Each row is a point on a landscape with many peaks, with its height.
From any point a climber takes the steepest step (rise divided by distance) to one of its 2 nearest points. It stops when none of these is higher. Distance is the straight distance between rows; heights are no part of it.
K364: [95,91,91,97,93,121,71,141,97,103,93,104,76,87,122,76,90,108,100,116,92,96,125,99,93,85,112,63,102,111,106,118,99,97,125,97,100,108,110,111,110,82,51,66,104,95,111,124,120,112,80,111,108,88,114,104,129,137,112,91,110,106,124,91,86,76,86,130,80,124,108,83]  h=367
K291: [71,91,89,104,95,120,65,120,142,98,81,88,111,77,78,84,66,89,91,104,95,105,119,114,112,100,101,90,103,122,123,94,132,81,119,101,100,114,99,127,112,91,84,105,98,79,132,129,107,111,91,107,112,101,99,98,92,100,119,84,108,84,126,103,99,72,101,97,94,104,105,117]  h=515
K982: [100,113,108,85,97,74,92,79,104,112,74,84,119,74,104,93,78,82,88,108,91,84,63,114,97,113,97,116,148,105,87,73,119,70,115,103,112,116,134,140,114,111,125,137,89,53,130,109,110,101,138,93,149,120,66,111,104,90,118,77,135,72,102,46,104,83,78,68,121,114,88,67]  h=240
K990: [109,105,111,100,118,109,78,156,106,115,105,122,67,87,130,67,108,113,87,109,91,100,121,96,102,99,103,74,86,92,107,102,103,103,115,106,111,110,113,101,109,92,49,82,109,85,105,111,118,104,93,97,104,103,107,112,128,131,112,101,105,115,126,79,69,77,90,143,83,145,116,71]  h=307
K911: [92,77,56,116,86,132,103,95,80,85,83,78,106,96,94,117,108,105,114,101,118,93,135,77,87,81,115,61,114,118,63,128,100,111,97,97,78,109,98,99,75,103,78,61,93,151,88,118,95,109,59,110,72,74,140,95,127,115,96,88,70,87,105,119,122,88,103,120,74,76,124,120]  h=378
K201: [142,114,145,82,130,90,85,129,126,97,109,104,73,93,108,70,84,95,91,99,92,117,65,75,127,110,92,116,83,115,115,87,105,114,72,111,119,123,111,110,110,65,120,141,99,109,126,75,117,105,129,77,114,109,113,80,66,86,103,107,94,87,107,41,84,62,90,58,145,95,66,99]  h=225
K281: [124,111,102,100,93,116,106,95,87,104,95,89,90,107,100,120,109,102,82,95,122,90,95,75,103,93,103,86,87,104,84,110,80,114,104,100,99,108,107,92,96,72,85,105,92,115,106,82,107,108,107,100,101,99,103,79,101,105,91,86,85,91,99,101,104,91,108,106,93,79,77,118]  h=270
K981: [127,106,118,81,78,118,113,77,78,122,101,94,66,107,68,118,78,73,93,73,126,106,76,82,112,119,99,90,78,82,86,79,99,132,81,129,120,98,49,79,87,90,147,127,99,143,116,53,126,110,100,99,108,75,114,81,113,101,81,87,71,102,114,94,115,86,103,70,123,78,105,127]  h=436
K451: [96,81,112,100,124,109,106,90,144,99,103,107,113,104,68,98,90,86,91,94,112,101,137,114,106,105,102,107,78,135,129,72,106,105,107,100,90,108,78,112,102,62,88,110,88,119,111,110,103,96,75,105,101,124,105,62,77,86,88,90,82,68,94,106,108,74,129,85,91,97,102,134]  h=376
K123: [64,75,78,100,92,124,83,112,156,94,85,84,122,83,82,100,80,86,105,109,98,114,152,124,97,80,111,79,105,141,123,114,132,100,117,97,90,117,90,124,107,69,70,99,89,96,118,133,100,103,69,111,91,88,110,86,83,96,111,87,100,75,128,117,104,77,118,102,70,83,106,136]  h=457
K619: [121,108,115,87,98,127,98,76,96,123,94,84,74,98,68,105,59,74,81,71,124,88,81,80,130,124,101,95,89,92,93,79,105,115,93,125,120,99,72,94,104,99,141,119,91,124,138,67,132,112,101,102,128,90,104,91,106,109,95,85,85,84,108,78,96,84,105,73,117,92,98,121]  h=368
K744: [133,116,116,98,100,89,127,94,93,103,116,109,86,119,117,112,119,112,88,92,108,118,82,85,110,102,94,109,76,89,99,103,71,112,92,94,107,91,110,86,103,91,95,108,105,108,100,68,104,98,126,86,97,108,101,86,81,89,84,114,95,106,90,96,96,109,96,101,112,87,77,111]  h=219
K779: [72,81,81,109,79,107,76,122,122,90,93,98,102,81,55,91,73,93,109,77,98,121,133,89,109,95,86,96,107,70,112,89,130,85,105,102,101,78,69,60,87,154,99,60,99,112,85,124,97,82,73,97,77,90,99,141,126,106,98,122,90,135,105,113,95,114,89,121,89,115,146,90]  h=563
K605: [100,106,99,97,115,99,88,145,111,117,103,120,91,88,131,65,112,114,85,106,67,106,109,115,91,102,89,94,102,87,112,101,114,85,118,105,111,103,124,107,110,90,61,113,106,55,95,115,89,104,110,86,108,114,88,112,103,106,122,101,124,118,111,92,76,85,99,133,90,139,112,69]  h=242
K887: [119,116,128,125,109,55,119,56,86,96,111,94,109,133,145,110,136,127,94,132,88,72,72,103,104,86,123,100,116,124,77,121,52,119,102,76,96,94,139,91,114,113,120,91,90,66,102,71,74,98,149,105,114,110,79,104,85,82,113,98,118,99,70,113,100,133,89,89,104,92,56,78]  h=42
K784: [71,96,87,100,88,104,74,99,127,93,78,88,126,89,80,100,73,91,102,106,97,94,90,125,97,98,96,104,113,114,113,98,120,75,118,96,92,112,114,134,112,100,99,112,105,69,115,136,79,101,107,110,116,108,91,97,91,97,116,76,111,82,103,106,103,90,110,82,100,94,86,109]  h=579
K5: [64,95,85,118,97,96,73,123,118,91,100,111,123,90,116,103,98,86,128,123,84,89,120,162,77,78,98,104,122,102,103,132,94,85,118,97,88,96,117,101,123,125,83,35,110,57,74,146,71,98,70,106,86,77,101,121,101,112,120,93,124,109,91,133,101,141,96,109,58,115,121,66]  h=390
K772: [71,93,81,93,93,105,59,147,108,98,105,119,122,62,135,78,118,94,131,123,57,115,108,163,52,83,91,98,118,104,132,131,119,79,117,108,88,89,132,97,111,91,71,72,123,50,81,142,84,110,74,95,97,88,91,119,92,128,135,104,149,118,105,122,89,93,75,119,76,116,119,54]  h=585
K830: [85,96,47,100,80,117,89,106,82,100,78,97,114,87,112,105,109,108,104,91,86,123,95,85,77,85,67,117,100,58,111,123,116,81,111,106,77,74,115,105,92,90,82,102,113,90,84,114,75,101,94,88,96,81,119,111,100,110,110,101,126,141,100,114,101,84,101,129,115,92,85,120]  h=433
K285: [100,91,100,91,91,112,104,64,104,100,96,88,128,115,74,124,91,94,109,102,124,88,84,106,95,101,99,111,86,110,101,91,112,114,105,108,80,101,86,113,112,68,115,114,99,118,91,99,80,100,88,99,99,98,103,80,81,74,93,73,72,63,92,118,138,102,126,55,108,70,80,147]  h=728
K110: [122,107,141,128,105,55,128,45,85,98,119,101,106,133,119,121,128,123,81,126,111,64,74,96,122,97,136,96,114,130,70,113,46,117,93,88,94,102,107,80,118,121,136,81,89,85,103,60,90,107,137,110,115,107,84,99,91,77,105,109,95,97,65,108,109,143,92,74,105,83,72,92]  h=13
K204: [109,107,99,81,102,90,67,116,83,122,73,81,82,81,138,73,99,89,102,114,68,78,61,102,102,96,93,83,115,130,99,114,96,94,99,78,108,130,141,125,97,58,79,134,97,71,128,88,126,124,130,94,136,121,78,85,100,108,121,96,128,88,115,58,90,34,89,104,100,97,68,50]  h=154
K7: [62,98,83,130,113,95,95,101,95,94,111,109,126,108,118,116,111,105,123,125,96,68,112,149,88,81,111,110,124,94,78,129,72,84,106,85,89,102,118,115,122,134,89,39,97,69,66,139,71,98,82,112,87,87,99,122,107,107,109,82,106,111,70,136,105,154,116,107,52,113,114,63]  h=312
K756: [109,104,126,122,95,56,142,40,76,92,123,106,113,134,95,125,125,116,86,108,111,73,82,105,120,115,134,101,108,112,75,95,58,120,78,92,88,100,77,73,114,121,147,85,99,109,89,66,98,94,121,108,102,110,85,89,87,71,77,114,79,97,62,117,128,158,109,77,103,80,96,102]  h=36
K620: [129,107,104,80,75,124,105,87,77,116,98,95,77,106,86,131,99,78,100,89,132,125,78,74,89,107,87,85,66,85,92,97,105,132,82,119,103,87,59,84,88,60,118,127,95,153,96,65,118,115,96,80,94,73,120,70,107,93,83,90,66,101,121,106,126,77,107,69,123,60,95,147]  h=520
K842: [96,112,114,92,102,61,103,101,103,120,103,100,118,89,132,91,116,102,98,116,61,97,83,140,76,111,106,116,148,107,98,95,106,72,112,92,113,109,144,119,106,112,96,141,97,29,98,113,77,90,135,100,130,128,46,120,97,88,115,92,151,89,90,76,102,96,83,91,100,130,84,46]  h=166
K200: [86,100,81,117,95,97,116,74,91,98,99,95,130,115,107,123,114,116,102,106,103,87,87,112,101,97,93,121,97,93,94,108,83,91,105,88,85,95,116,114,113,92,95,96,100,89,82,103,68,90,99,108,88,102,92,96,81,84,93,87,100,101,75,128,121,134,126,102,89,80,82,118]  h=146
K525: [87,90,66,130,74,123,103,61,73,94,96,84,107,92,58,115,101,100,97,83,130,86,103,78,102,99,117,75,114,84,65,98,106,108,85,111,87,106,66,82,75,131,127,94,94,148,93,96,94,110,73,115,82,78,123,97,125,107,88,92,66,103,101,135,132,97,107,107,83,75,121,123]  h=555
K112: [106,113,131,105,120,62,120,83,107,103,112,98,117,120,141,84,126,123,106,121,71,92,85,122,99,91,104,118,108,120,105,101,72,102,112,79,101,99,145,103,116,105,100,112,89,51,100,99,66,90,138,102,121,126,72,94,75,84,109,105,130,96,73,104,102,118,106,99,104,113,65,70]  h=80
K880: [158,131,120,100,120,60,115,110,85,103,128,125,69,130,166,76,148,134,105,129,96,125,71,74,86,86,93,104,79,98,106,122,58,114,79,84,106,81,127,97,87,77,95,116,113,100,115,53,101,101,155,76,89,107,105,116,72,91,101,121,145,129,102,88,53,87,70,75,136,91,60,85]  h=202
K274: [106,100,59,92,78,113,90,107,65,106,81,96,82,91,118,98,108,118,84,89,94,111,85,60,84,89,80,94,101,59,100,124,108,93,109,110,92,80,111,90,93,91,81,97,100,95,89,98,97,104,104,87,114,79,122,107,121,117,107,100,118,141,104,89,87,71,84,140,112,101,89,101]  h=485
K219: [89,95,102,98,115,134,97,97,129,107,95,90,87,89,46,90,49,66,86,80,111,88,142,82,132,114,114,80,99,115,105,62,120,101,107,109,115,107,52,99,78,114,109,93,90,136,135,90,140,103,68,117,106,111,97,101,106,115,95,100,85,79,124,98,89,86,114,93,86,119,127,115]  h=435
K843: [156,112,141,78,114,88,91,124,107,89,123,109,61,112,116,82,99,117,99,114,104,137,50,69,101,96,98,112,78,108,108,98,95,121,70,113,117,104,94,102,101,63,129,137,99,119,114,58,125,105,139,74,106,92,112,89,64,82,104,118,96,103,110,62,91,80,82,38,149,86,64,118]  h=190
K139: [70,90,91,98,83,104,49,126,133,84,72,98,114,69,78,92,69,83,103,117,88,98,110,132,87,90,96,97,139,110,105,114,128,73,121,119,88,104,110,92,113,128,89,71,103,58,100,138,91,103,97,103,113,83,98,128,99,104,129,91,129,104,112,108,94,105,77,101,87,122,113,75]  h=473
K875: [97,86,86,94,111,134,100,104,120,93,97,95,86,88,59,87,73,69,90,86,115,103,149,71,112,98,116,70,94,123,97,76,110,113,104,101,119,106,56,82,61,112,88,91,92,155,117,103,137,99,67,121,88,105,111,97,124,127,96,107,68,79,132,104,86,79,105,122,81,114,134,107]  h=507
K568: [89,78,111,97,115,102,104,88,133,87,109,100,130,111,91,96,106,100,115,106,101,103,115,124,88,98,91,119,76,137,135,82,112,103,111,93,77,106,107,126,112,40,93,123,91,94,94,122,71,92,81,106,97,116,104,54,56,73,92,83,91,61,95,102,122,81,132,80,98,79,84,143]  h=342
K88: [94,98,94,100,103,143,69,100,119,99,83,79,84,79,71,92,42,80,81,92,112,71,121,74,141,110,121,72,123,111,88,84,122,92,119,109,112,109,80,98,100,128,114,70,80,112,146,98,147,113,73,117,125,90,100,117,116,124,120,93,101,89,136,84,90,94,94,101,92,112,124,100]  h=251
K988: [95,98,107,99,99,95,109,86,99,90,104,92,136,121,118,106,126,110,137,114,94,108,82,114,83,88,79,128,86,118,121,98,92,107,106,84,74,97,133,125,117,38,97,123,101,83,79,107,57,91,99,102,92,109,90,69,51,76,90,89,99,72,98,110,131,111,132,85,113,63,65,129]  h=301
K522: [70,88,82,141,107,103,103,92,92,89,119,94,119,106,97,120,110,109,120,119,110,61,123,127,98,86,131,88,122,106,70,117,65,91,104,80,89,117,98,108,108,147,90,33,90,100,77,138,86,101,70,118,84,90,105,117,124,104,98,85,75,96,71,130,108,148,118,97,47,112,128,71]  h=243
K189: [80,102,80,130,73,100,117,48,64,100,107,96,117,110,47,114,93,97,89,76,121,78,91,102,109,117,126,89,119,74,75,73,102,110,72,113,93,105,46,84,90,137,151,102,101,136,97,90,90,97,89,120,87,92,106,93,120,93,72,93,70,101,83,132,126,130,114,94,90,92,127,115]  h=442
K61: [97,88,90,96,101,138,62,128,117,99,83,87,77,72,96,80,61,96,92,111,105,93,136,80,119,95,118,59,112,128,105,105,112,99,124,100,105,116,90,103,102,95,68,64,91,114,132,114,144,117,69,119,112,81,115,108,120,130,114,93,100,89,143,81,89,77,85,120,88,115,117,98]  h=306
K893: [71,101,60,89,105,107,89,133,87,104,105,119,125,71,139,89,125,101,124,108,53,125,104,137,56,93,74,127,111,84,127,124,115,71,110,94,90,82,138,108,100,79,75,113,115,47,75,133,67,105,93,95,98,99,85,119,85,114,122,105,154,132,105,122,92,90,100,127,97,112,102,77]  h=787
K327: [98,87,90,108,90,128,82,100,100,99,90,90,82,89,68,101,57,95,82,85,111,69,109,72,125,107,116,71,130,101,80,90,104,87,110,109,111,101,77,86,97,156,118,61,89,114,116,104,126,112,82,124,112,90,95,125,138,124,113,92,88,109,117,88,93,110,90,108,83,119,127,86]  h=201
K483: [55,81,82,118,81,97,68,105,136,82,82,86,114,83,41,116,56,78,113,91,109,95,130,112,119,93,98,91,128,92,105,97,135,87,98,107,91,87,69,60,102,160,105,57,92,108,95,126,98,90,70,111,86,80,97,129,112,97,100,107,86,114,96,124,107,126,101,99,74,111,134,96]  h=709
K874: [139,112,130,92,108,67,133,82,90,84,133,124,82,138,127,102,128,121,108,111,105,132,78,87,95,98,93,125,73,95,111,105,62,115,84,84,98,74,101,90,103,90,124,106,114,113,84,57,107,98,132,76,88,100,100,105,62,73,85,136,105,116,92,105,107,131,78,70,139,76,81,116]  h=165
K986: [128,108,119,85,87,42,120,65,83,87,106,96,112,113,111,112,98,118,93,113,91,117,56,110,87,123,86,131,129,76,87,86,127,111,107,106,112,84,117,103,116,125,169,149,106,62,75,78,84,84,131,80,117,106,75,117,100,54,124,101,132,74,62,75,109,131,65,65,144,108,74,108]  h=159
K476: [139,135,114,97,121,80,129,116,83,101,119,117,68,123,171,100,155,128,108,114,94,108,101,80,96,73,101,105,71,86,84,127,53,122,78,76,103,96,129,82,90,101,75,95,100,98,107,55,114,104,141,82,88,108,112,105,96,111,91,121,125,124,102,98,59,97,78,118,106,97,65,76]  h=271
K71: [81,101,40,86,94,109,103,122,61,109,83,108,126,73,141,101,131,108,128,99,57,130,94,106,63,94,58,143,110,66,130,134,107,75,101,100,78,69,133,107,93,69,81,125,121,70,69,115,61,104,104,93,100,89,100,117,90,109,113,110,158,142,97,114,95,85,100,134,121,99,83,101]  h=581
K589: [105,91,102,115,97,112,93,109,93,105,108,99,83,95,90,100,80,108,96,98,108,68,118,91,110,104,121,70,119,106,78,91,77,90,112,96,116,100,89,90,97,160,95,42,96,111,102,117,109,102,78,123,99,95,94,127,153,124,102,95,75,107,103,101,91,127,91,119,67,131,138,66]  h=147
K670: [82,100,97,118,106,76,135,62,78,95,99,99,144,125,134,124,139,121,124,125,97,89,75,118,95,104,93,140,105,105,91,111,64,107,93,74,76,82,128,116,124,89,113,97,101,74,66,85,60,94,118,110,85,102,88,103,61,67,91,95,112,98,66,133,132,159,130,96,104,75,72,109]  h=199
K612: [110,95,136,96,138,103,109,109,144,103,118,122,91,105,78,92,101,85,82,89,111,103,132,96,120,122,105,106,76,128,119,73,93,106,95,106,106,111,83,93,93,75,83,112,94,117,116,93,121,97,90,101,100,125,107,63,82,99,79,106,78,85,93,83,91,76,127,99,95,113,100,115]  h=340
K647: [112,106,164,98,155,87,98,138,155,107,127,125,92,104,114,78,118,83,76,105,97,90,130,93,124,126,118,103,75,149,120,85,92,104,90,100,106,125,108,98,109,80,65,113,89,87,127,97,117,107,102,99,103,119,106,68,78,103,96,104,92,102,105,68,71,75,118,112,94,119,94,92]  h=297
K755: [92,98,78,118,96,117,116,100,82,94,106,94,106,101,93,112,109,103,92,82,109,100,123,87,95,88,96,101,84,84,88,106,92,94,101,85,95,95,96,99,86,109,80,87,101,124,86,110,97,92,76,106,75,104,105,96,116,108,86,101,77,111,95,128,106,113,107,131,85,93,115,110]  h=558
K29: [118,100,104,91,84,58,118,60,87,106,95,101,113,115,99,119,97,120,74,105,101,98,64,110,106,129,95,120,128,80,79,90,106,99,105,109,117,81,110,97,121,138,156,126,105,68,93,84,81,93,132,97,113,104,77,113,110,71,118,97,121,93,52,90,102,135,83,84,122,108,92,102]  h=200
K770: [100,89,104,100,88,67,122,61,88,112,92,113,113,120,70,116,86,113,64,86,101,82,85,118,114,132,102,113,131,66,80,82,108,85,100,116,119,87,76,83,119,160,159,111,102,89,99,89,88,82,121,100,104,112,69,121,121,81,102,102,117,109,46,97,95,150,95,95,105,119,123,93]  h=258
K672: [87,99,69,117,78,113,112,71,73,105,96,90,119,102,77,122,105,98,100,74,118,109,100,87,97,101,92,110,86,65,94,95,108,98,90,101,86,83,74,96,88,108,109,104,110,141,82,97,89,96,79,98,73,91,114,93,107,90,81,102,75,118,96,139,130,112,107,109,103,72,115,138]  h=694
K78: [120,114,93,82,94,107,73,115,72,111,83,83,75,98,131,90,100,105,92,108,89,68,69,81,105,85,106,71,106,115,86,124,84,112,105,90,109,124,129,105,107,59,78,112,88,84,124,83,122,123,132,105,129,100,100,85,110,119,107,90,117,99,108,73,77,65,83,115,94,88,66,78]  h=117
K379: [81,89,85,107,80,119,92,109,105,102,94,99,90,90,48,85,76,94,97,58,101,121,121,71,116,102,89,91,88,64,114,79,136,90,102,114,109,75,57,75,71,140,108,92,104,133,96,112,105,86,77,96,84,97,105,129,126,116,95,120,82,134,111,108,88,92,98,127,107,109,136,108]  h=470
K690: [72,93,93,112,97,83,118,71,81,87,91,98,156,122,124,121,130,114,144,127,99,89,63,130,80,97,92,138,117,113,99,105,87,98,97,81,72,94,134,132,123,67,118,110,109,70,69,109,38,81,107,116,89,103,90,98,52,72,97,82,109,74,77,119,136,141,145,79,108,60,62,116]  h=249
K782: [94,95,115,86,104,48,120,69,103,70,94,92,129,109,101,110,90,112,114,112,95,115,50,126,68,103,73,147,121,81,106,72,136,95,101,99,104,98,114,115,128,104,153,159,106,57,77,100,79,63,121,88,124,116,80,109,81,56,117,90,121,63,73,80,128,130,93,63,137,110,64,103]  h=116
K680: [135,115,155,90,136,78,95,138,136,103,119,124,85,102,124,70,110,93,86,104,87,103,92,81,128,115,106,108,81,132,120,97,88,110,81,100,113,124,126,105,105,69,79,130,94,93,129,86,104,109,129,87,103,117,110,75,68,99,98,112,102,104,103,56,71,63,98,87,124,104,67,85]  h=259
K38: [70,101,94,90,84,93,56,108,107,87,64,95,124,56,85,100,73,63,105,116,86,87,84,136,81,99,106,108,164,115,98,101,135,53,119,126,90,122,124,121,99,133,102,99,103,45,116,133,103,103,118,104,134,89,79,134,105,101,131,85,145,84,116,87,94,90,65,80,98,112,103,58]  h=374
K863: [158,119,131,88,113,68,100,116,89,86,129,122,61,128,144,76,124,133,103,133,102,145,47,68,83,84,92,106,82,106,109,113,77,115,76,95,105,85,110,109,94,61,116,131,110,110,105,56,109,103,145,75,97,94,102,101,64,80,106,125,123,118,110,75,75,88,74,46,151,78,62,109]  h=150
K107: [95,97,85,93,81,117,108,70,85,107,98,92,118,113,83,128,96,94,114,87,118,114,82,98,87,103,79,117,72,68,110,96,123,110,104,110,85,77,75,111,106,73,112,124,112,136,77,96,83,96,80,88,78,85,115,85,88,79,87,90,72,97,99,127,143,100,114,77,118,67,95,159]  h=855
K651: [121,97,140,86,124,71,134,78,98,71,129,114,103,142,106,108,122,112,116,96,107,109,91,109,99,91,96,138,72,112,122,92,76,113,86,93,91,92,86,82,108,78,122,103,95,116,71,73,105,87,115,87,87,109,96,80,48,62,72,139,85,96,84,116,137,137,105,64,131,86,89,124]  h=119
K202: [103,94,70,112,85,129,96,82,81,95,81,78,108,105,90,125,101,102,89,96,128,69,104,76,99,89,116,69,112,113,68,126,95,108,102,103,84,121,101,105,95,84,94,85,91,123,98,92,99,115,85,109,100,83,117,91,114,109,104,72,81,84,104,112,120,88,111,104,78,70,90,127]  h=318
K912: [82,109,99,92,92,83,75,103,118,105,75,99,125,67,80,90,73,73,95,105,93,97,84,124,86,116,91,120,144,99,109,74,136,48,116,118,107,114,116,133,109,127,112,128,98,43,120,134,96,97,125,93,130,114,73,127,102,87,124,77,139,77,107,70,98,87,77,73,112,123,106,75]  h=300
K36: [102,94,81,89,109,133,106,120,97,91,106,100,80,89,86,94,108,91,100,95,118,115,147,67,93,94,105,77,70,106,88,97,99,114,98,92,112,96,82,85,55,101,63,85,102,157,99,116,125,102,72,114,69,98,123,92,133,131,91,118,62,88,124,108,74,79,100,148,90,108,138,102]  h=609
K163: [56,90,79,104,102,113,77,138,112,94,110,113,129,84,140,99,120,95,145,123,66,108,117,164,63,71,95,100,111,110,121,139,100,89,112,89,86,93,130,116,124,87,78,59,116,61,78,148,75,104,66,104,85,85,99,110,90,130,125,96,134,114,99,138,96,117,99,123,59,96,115,71]  h=478
K93: [105,115,105,101,135,103,119,153,97,109,120,126,74,87,132,76,130,110,100,96,93,123,142,91,102,103,82,108,54,69,106,99,102,102,88,88,110,94,108,98,87,113,53,86,109,105,80,107,110,94,82,86,80,115,108,114,129,125,90,132,85,126,121,96,58,100,104,163,88,134,133,81]  h=399
K603: [114,102,84,91,92,138,103,107,77,93,94,93,70,91,76,106,107,85,88,75,130,114,116,52,100,101,101,76,69,90,85,97,101,120,87,108,110,94,73,72,48,98,88,104,100,161,104,92,130,106,81,111,79,89,123,83,132,131,86,107,68,102,122,98,81,66,94,137,102,90,123,111]  h=733
K236: [114,98,76,101,81,126,89,109,71,103,85,91,66,92,93,105,95,105,80,74,123,105,97,47,102,97,95,76,85,75,93,112,107,104,99,111,105,92,86,81,78,102,90,94,94,129,102,93,123,107,87,101,105,80,123,94,133,124,98,97,90,119,114,91,91,66,91,140,109,90,99,112]  h=605
K957: [92,110,103,91,104,94,87,122,112,114,97,107,106,85,116,76,102,105,83,109,68,95,88,126,86,106,97,103,127,102,102,94,112,72,117,103,112,109,130,114,110,105,84,120,97,42,103,119,83,100,126,98,124,122,69,114,104,99,124,90,135,101,102,85,89,90,91,107,93,132,103,60]  h=221
K405: [105,101,75,85,80,110,75,103,52,108,83,76,93,112,134,104,114,118,113,115,84,54,67,85,87,80,116,59,117,123,70,146,80,108,100,93,93,124,139,112,111,48,81,95,97,92,105,89,106,122,111,107,116,86,110,88,120,125,111,81,115,96,100,90,97,74,88,119,81,75,66,81]  h=83
K232: [92,83,73,106,83,129,85,116,91,89,88,85,94,92,106,104,91,104,109,107,105,97,137,81,89,79,112,63,106,111,91,131,100,98,116,95,90,104,105,109,90,97,61,54,96,124,98,126,107,106,67,110,85,73,128,100,131,131,102,90,89,100,112,106,105,88,97,127,77,96,108,108]  h=441
K382: [104,112,100,105,117,101,124,125,100,113,109,123,85,99,104,89,113,107,87,76,98,130,117,88,120,112,75,115,60,61,118,94,106,94,92,97,113,88,100,92,88,96,72,115,111,112,86,96,104,88,95,79,81,121,105,100,103,101,82,127,90,122,108,97,76,94,111,139,106,114,115,110]  h=309
K67: [110,108,126,77,112,107,116,113,109,116,107,112,61,112,58,85,81,81,98,52,108,124,108,90,131,136,90,102,60,73,121,65,120,126,79,137,122,107,50,90,66,94,123,135,115,153,108,73,125,85,100,88,85,105,119,88,100,105,63,116,68,104,106,66,90,82,114,82,118,120,122,115]  h=739
K388: [91,107,133,105,123,66,101,102,118,116,114,102,120,99,150,76,135,109,113,126,54,87,85,152,76,96,114,113,130,131,111,97,88,89,110,79,102,115,147,115,114,110,94,125,92,25,102,113,74,93,131,99,133,136,49,101,86,96,117,95,145,96,89,97,106,99,105,103,84,125,83,36]  h=121
K701: [100,111,85,114,109,112,138,101,62,98,109,99,97,100,124,115,132,115,101,88,93,98,113,87,94,93,92,120,77,72,75,109,66,105,84,72,99,90,106,94,95,126,79,85,103,120,78,93,101,97,89,103,78,107,111,102,125,107,78,107,77,120,92,127,99,130,93,151,90,93,117,92]  h=450
K767: [100,107,112,97,99,118,104,112,100,117,98,105,68,99,60,82,79,86,83,51,111,115,107,69,132,124,89,87,77,66,110,78,123,101,95,131,129,93,56,83,71,118,113,118,106,140,109,87,120,92,96,95,95,108,103,108,119,118,91,115,82,116,114,77,78,80,107,119,112,116,125,110]  h=595
K926: [112,114,114,88,104,75,86,95,102,122,80,85,101,78,129,77,93,88,87,112,71,82,66,108,102,108,99,99,135,124,90,89,103,89,109,89,113,124,141,130,106,91,101,135,91,55,133,93,115,112,141,92,149,130,65,101,94,91,120,91,134,84,109,46,94,62,81,87,113,114,78,47]  h=194
K116: [135,113,124,76,103,104,122,109,102,106,112,112,64,109,83,101,105,91,97,71,119,137,93,83,118,124,90,110,58,78,112,81,100,126,74,122,117,98,72,79,74,78,110,131,115,146,99,67,127,95,109,82,84,101,119,79,88,101,65,121,74,110,104,75,96,82,107,77,120,97,104,123]  h=729
K278: [77,90,88,99,89,113,89,78,122,94,81,82,137,99,70,117,72,92,111,106,113,85,88,118,101,98,102,110,100,113,111,97,126,95,112,102,83,111,102,133,113,88,111,112,104,96,109,124,73,99,90,111,104,101,104,88,86,87,107,69,90,61,95,113,123,95,124,58,103,76,77,143]  h=651
K325: [70,66,83,100,105,115,103,92,162,103,87,94,134,93,64,107,73,82,102,100,110,111,152,126,102,89,107,95,91,135,135,86,135,103,114,96,86,105,74,124,104,77,85,107,85,116,116,125,95,96,64,113,89,105,113,73,77,80,101,85,87,63,108,126,110,76,129,75,79,84,108,149]  h=415
K711: [95,97,92,106,112,118,102,143,104,98,113,114,80,82,107,76,114,103,109,100,103,127,152,84,93,91,93,94,61,91,111,96,105,98,98,86,104,90,90,98,78,105,49,71,108,120,89,126,113,92,60,101,68,97,112,113,134,127,94,130,73,112,126,110,72,94,98,157,89,127,146,94]  h=494
K282: [135,112,116,68,89,114,117,102,88,100,117,109,65,112,95,122,111,89,109,88,120,150,77,81,92,106,82,108,53,73,106,91,106,136,72,112,110,87,66,83,83,58,121,140,104,148,83,62,127,102,106,66,85,80,122,76,89,88,70,118,64,113,117,94,118,87,105,59,134,74,97,142]  h=612
K832: [60,79,86,110,79,107,61,128,145,85,82,87,105,75,78,105,67,88,114,112,102,112,139,122,104,80,96,85,119,111,115,119,126,87,115,106,90,94,92,82,111,121,75,53,100,83,97,138,93,94,66,108,88,73,109,116,105,105,111,102,100,109,115,115,103,114,94,110,75,110,123,99]  h=569
K394: [107,95,136,81,113,109,112,84,113,116,104,101,76,115,60,94,62,88,86,65,103,88,93,99,134,129,97,110,87,91,110,63,106,107,97,127,116,103,67,97,109,112,145,117,101,115,122,72,120,93,111,97,120,119,91,92,91,94,80,106,82,82,88,67,95,101,109,75,116,119,105,108]  h=305
K180: [92,91,106,109,84,77,126,51,84,104,104,103,111,130,52,114,77,103,78,75,107,75,85,120,122,125,122,106,114,77,92,67,100,106,83,115,100,103,53,86,114,142,162,100,106,117,109,83,95,83,105,112,105,111,76,102,110,83,69,97,81,102,63,107,113,147,113,83,103,114,117,101]  h=337
K83: [124,112,141,102,109,56,146,51,78,80,134,113,105,146,109,122,134,108,103,105,112,92,91,100,100,101,125,109,91,125,90,98,49,114,75,86,87,93,79,74,102,102,138,81,97,125,81,65,110,97,126,98,89,105,96,89,69,71,73,136,85,104,79,125,133,156,98,63,126,72,99,109]  h=74
K520: [120,122,100,97,114,102,136,122,70,100,109,107,74,106,140,110,141,118,99,94,99,108,110,78,99,85,92,106,66,71,84,118,66,115,85,77,107,94,121,84,88,110,66,91,101,112,90,79,114,102,108,91,84,107,112,94,118,115,81,118,91,119,106,103,77,105,88,147,96,102,95,88]  h=355
K124: [79,83,78,136,84,104,84,96,93,89,106,93,103,90,77,112,83,101,116,108,113,72,120,108,107,100,120,74,133,104,74,114,81,88,96,91,98,103,89,86,100,167,99,31,96,113,88,137,91,105,73,119,80,77,111,128,140,114,98,97,74,108,87,116,108,138,96,105,60,117,143,75]  h=181

Two climbers start at each pair of points below. Name the first point that both come to, or write never.
K110 and K522: never
K670 and K782: K107
K78 and K880: never

Where does a climber stop that starts at each point below?
K843: K107
K756: K232
K863: K107
K200: K107
